Points on a hilly landscape, in no order, each with its height.
A ball rolls from a point to whichever of its 2 nearest points has the largest drop for the distance, and stops where none of them is lower. Distance is the straight distance between rows; heights are no part of it.
J_921: [123 150 120 144 102  89 114 134 169 104 114 168 111 178 134 103  99  89
 117 149]  height 56.9
J_583: [126  96 144 153 149 124 116 120 131  94 157  84 101 131  95 108 127 117
 110 134]  height 55.1
J_373: [160 118  57 163 115  82 103 172 159  33 202 100  96 134 131  68  53 147
  73 111]  height 53.3
J_784: [165 100 117 122 119  96 127 139 179  76 167 126 105 159 122 100  95 114
 104 145]  height 43.0
J_545: [ 78 153 162  99 118 137 149 117  95 188  67 189 126 118 158 192 169 149
 186 104]  height 30.9
J_781: [136 106 101 152 151 113 132 163 123 143 172 115 115 167 127 105 119  90
 100 130]  height 18.7
J_80: [123  97 146 167 136  85 132 127 148  98 151 116  95 152 104 101 109  85
 117 157]  height 57.5
J_666: [103 116  60 163 163  80 113 132 138 136 178 150 128 157 152 128 128 131
  76 126]  height 50.1
J_645: [129 113 138 154 182 124 149 134 100 170 147 113 105 117 121 113 164  89
 132 129]  height 61.3
J_728: [124 128 134 143 175 131 152 123  98 209 124 138 110 102 136 123 193 103
 153 113]  height 62.6
J_578: [142 131 104 114 128 167 108 140 120  90 169 117 157 131 115 125 126 169
 117 137]  height 38.7
J_843: [118 125 170  86  85 106 121 131 156 126 108 150 125 130 133 120 116  94
 127 139]  height 29.3
J_285: [182 135 106 102 106 112  87 143 185  43 163  95 109 129 116  78  94 150
  93 109]  height 22.3
J_161: [141 155 135  90  96 173 128 110 153 103  85 139 139 134 137 145 126 119
 144 122]  height 39.3
J_31: [134 153 138 136 135 178 136 125 101 181 109  88 186 106 143 181 145 176
 161 115]  height 29.6
J_29: [151 137  81 108 128 133 108 126 167  82 151 130 128 153 134 117 114 129
  89 114]  height 46.6
J_794: [177  96  89 127 125 124 125 155 154  60 190 107 101 157 104  93  90 148
  98 133]  height 36.4
J_822: [152 149 117  97 110 154 106 119 166  71 107 121 114 140 122 114 114 117
 120 122]  height 42.8
J_815: [158 140 104 164 106  36 110 141 211  77 129 129 114 171 144  85  53  98
  99 137]  height 52.3
J_917: [105 130 139 135  91  98 139 131 141 125 100 177 103 160 112 104 112  77
 139 167]  height 53.8
J_538: [130  87  57 158 153 120 127 152  92 135 211 117 123 112 136 103 115 146
  70 110]  height 61.9
J_236: [155 138 132 149 174 180 161 111  84 179 135  83 182  83 125 173 143 171
 165 112]  height 26.4
J_714: [ 78 151 143 113  95  82 124 149 140 124  84 200 117 165 158 136 126  92
 133 136]  height 61.4
J_991: [137 117 145 138  98 133 132 132 139 113 125 149  98 161  95  91 117  96
 135 165]  height 56.3
J_325: [118 135 169 100 119 140 140 124 101 187  93 141 143 115 148 156 159 130
 153 131]  height 37.0
J_625: [126 137 162  80  73  94 123 134 171  81 103 157 125 140 110 100  96  90
 126 145]  height 34.6
J_932: [ 70 142 161 109  92 116 124 105 113 127  63 190 110 121 132 134 135 104
 141 152]  height 13.5
J_703: [159  90 137 138 129 164 117 145 105 117 168  60 120 105 110 117 126 160
 121 134]  height 26.7
J_521: [178 108 149 131 123 192 128 126 112 114 131  53 133 103 116 144 116 167
 140 133]  height 30.7
J_486: [105 121 119 118 158 110 127 120 131 163 110 161 122 149 154 156 173 121
 113 128]  height 19.7
J_901: [110 117 152 127 123 121 109 109 147 102 127 112 128 127 116 121 130 111
 116 139]  height 53.0
J_179: [ 83 157 170 122 146 132 157 105  73 208  53 174 131  91 143 184 188 157
 195 105]  height 28.4
J_602: [148 111  81 137 138 158 114 146 113  81 197 113 124 126 129 110 110 147
  98 129]  height 41.4
J_444: [140 115 104 129 141 157 132 145 117 142 163 104 128 142 125 117 130 123
 110 111]  height 7.5
J_986: [107 139  86 126 168 166 123 142  96 133 135 120 151 140 153 163 150 149
 111 102]  height 48.3
J_804: [ 99 167 180 128 150 134 160 113  76 210  56 126 166  76 146 195 174 165
 200 111]  height 25.7
J_196: [ 74 122 160 133 130  87 131  99 132 165 119 176 130 129 103 123 154 105
 140 149]  height 48.2
J_825: [138 133  50 158 116 106  92 149 151  74 192 121 114 139 147  85  82 140
  65 109]  height 57.4
J_172: [153 146 139 132  91  51 113 143 202  60 111 134  96 165 109  68  65  91
 117 144]  height 44.9
J_742: [ 71 134 156 113 121 109 146 109 107 162  63 191  97 125 148 155 159  94
 146 133]  height 4.1
J_632: [133 142 144 107 113 173 112 126 127 103 131 130 163 127 116 135 134 159
 144 152]  height 36.3
J_717: [159 100  92 148 178 182 146 132  61 157 173  65 136  75 135 137 141 157
 117 102]  height 30.5
J_448: [116 118 101 147 174 137 114 120  96 158 167 124 136 111 131 138 176 160
 112 125]  height 46.0
J_893: [113 133  84 138 178 165 130 135  73 165 162 112 151 104 155 155 167 166
 116  96]  height 47.2
J_353: [142 119 160 127 139 154 119 119 103 158 125  84 145  84 143 155 157 148
 129 134]  height 41.7
J_417: [138 119  75 192 128  56 119 147 177 106 176 129 123 179 129  91  63 110
  91 142]  height 63.8
J_59: [163  87 119 145 173 160 138 146  81 143 177  71 117  97 123 116 143 139
 113 124]  height 26.6
J_304: [ 99 152 106 110 140 164 126 131 127 127 110 139 153 162 139 157 146 129
 130 103]  height 49.4
J_61: [136 130 123 142 154 179 143 120 101 186 159 104 162 103 121 139 157 147
 156 111]  height 22.1
J_850: [116 136 176 121 118 168 147  95 114 144  94 113 147 102 105 149 133 117
 169 130]  height 30.6
J_435: [167 113 104 135 152 194 142 141  82 144 154  56 157  92 143 160 118 173
 123 113]  height 33.8
J_166: [130 132  97 177 113  75 125 134 177 130 149 148 108 181 133 100  86  88
 109 142]  height 60.3
J_38: [124 149 142 125 193 145 159 126  79 193 105 134 167  92 150 195 191 173
 178 114]  height 31.1
J_604: [129 125 113 112 120 113 112 116 150 128 128 161 118 155 152 132 139 121
 103 140]  height 27.5
J_77: [ 84 116 180 122 112 111 149  97 105 170  94 160 115 103  96 114 149 104
 151 155]  height 45.9
J_634: [ 89 127 137 131 174 103 142 113 107 179  87 179  98 127 153 156 185 104
 140 124]  height 13.2
J_589: [128 103 134 133 156 142 109 109 113 125 158 107 126 105 130 140 157 144
 108 142]  height 44.1
J_741: [103 124 183  75  80 139 160 104 106 140  54 141 144  92 105 140 116 111
 162 145]  height 40.2
J_108: [150 133 154 104  95  82 108 151 186  54 120 121 115 153 103  89  91  98
 116 135]  height 39.7
J_635: [ 84 152 156 102  63 116 112 111 142 106  71 175 123 126 107 109 121 117
 139 155]  height 21.2
J_328: [155  80  69 158 142 102 135 161 129  78 207 104 101 153 111  92  77 137
  84 129]  height 29.2
J_117: [ 94 157 133  95 131 146 122 124 128 133  86 171 140 152 160 179 159 140
 144 109]  height 50.6
J_595: [151 120 133 127 127 181 135 137 118 154 142  92 157 137 105 123 136 136
 148 114]  height 16.4
J_398: [171 135 106 114 121 198 124 141 106 118 146  67 182 107 146 160 106 177
 126 104]  height 35.6
J_953: [144 118 155 130  87 137 119 120 168  82 132 117  85 141  95  84 102 103
 142 141]  height 58.4
J_472: [ 94 161 127 140 102  57 118 155 162 125  96 198 114 188 147 119 104  85
 124 148]  height 59.6
J_363: [116 144 130 129 188 135 157 134  95 224 110 138 136 111 138 155 195 128
 166  82]  height 63.5
J_607: [108 138 157 133 134 163 132 118 109 137 132 137 151 120 114 138 148 125
 161 141]  height 33.5
J_481: [170 112 132 116 104 143  97 130 172  55 148  72  98 127  99  95 105 158
 118 123]  height 9.2
J_271: [101 113  89 159 175 116 111 123 112 128 180 132 123 122 154 132 148 133
  86 124]  height 47.8
J_553: [141 104  97 163 134  97 120 177 131  99 185 113 114 167 123  90  92 113
  87 142]  height 19.9
J_339: [ 89 121 150 144 128  80 125 108 149 122 138 161 124 137 117 126 133  94
 117 150]  height 50.5
J_949: [116 137 168 106  77 142 112  99 142  99  76 132 124 118  93 111 123 127
 139 144]  height 27.2
J_371: [183 143  78 127 117  79  99 137 207  42 176 123  97 148 126  73  69 135
  93 117]  height 34.7
J_512: [134 164 158 140 167 154 170 125  76 206  77 105 197  98 154 210 159 188
 187 112]  height 28.7
J_636: [119 102 161 148 148 109 143 130 118 137 137 125  99 131 110 106 134  69
 134 147]  height 59.8
J_169: [ 80 125 181  93  85 126 168 100  82 171  57 173 123  80 104 133 130 114
 166 147]  height 42.9
J_101: [172 142  97 109 115 100 109 134 199  68 149 148 113 160 130  98  90 117
 103 128]  height 43.6
J_508: [123 146 159 131 177 130 166 121  81 223  75 130 137  80 130 155 197 126
 183 103]  height 64.2
J_900: [165 111 157 109  92 164 116 111 157  80 123  76 117 116  95 116 110 143
 144 123]  height 19.8
J_903: [138 128 167 128 144 159 143 108  89 183  86 109 142  85 144 166 170 137
 159 130]  height 39.5
J_315: [107 127 171  91 102 122 130 134 124 157 102 162 131 125 156 147 150 108
 136 144]  height 34.2
J_402: [112 151 157  73  80 152 134 105 143 124  63 166 153 124 133 154 131 132
 157 127]  height 36.5
J_744: [125 127  50 162 141  86 107 130 160 109 156 144 125 179 137 116 105 135
  73 126]  height 53.1
J_213: [184 133  65 174 117  54 109 142 204  28 192 118  97 148 139  71  37 145
  95 124]  height 45.6
J_4: [169 150 133 117 109 186 126 139 113 148 104  70 184 121 146 174 115 174
 140 121]  height 32.7
J_528: [102 138 175 111 153 127 177 101  87 209  77 156 139  73 117 147 173 107
 183 111]  height 65.1
J_421: [ 91 156 162  78  87 143 142 110 109 152  51 186 145 118 148 181 141 141
 169 126]  height 33.7
J_572: [119 111  41 153 131 122 105 155 109 101 196 115 130 131 137 103  94 157
  55  94]  height 60.1
J_799: [137 122 170 113  94 163 121  98 137 123  99  88 130 108 102 127 126 122
 147 128]  height 26.2

Call two points neighbours if one is among the 2 nearest of the other. Go from one point of each pair to the other, from neighbour to neighbour, staying as low as possible. Name the highest point that can't be avoided.
J_59, J_444 | J_398
J_804, J_444 | J_29
J_481, J_742 | J_949

Where does a ball stop that starts at each point below?
J_728 | J_804
J_29 | J_804
J_398 | J_444
J_744 | J_843
J_784 | J_444
J_304 | J_843
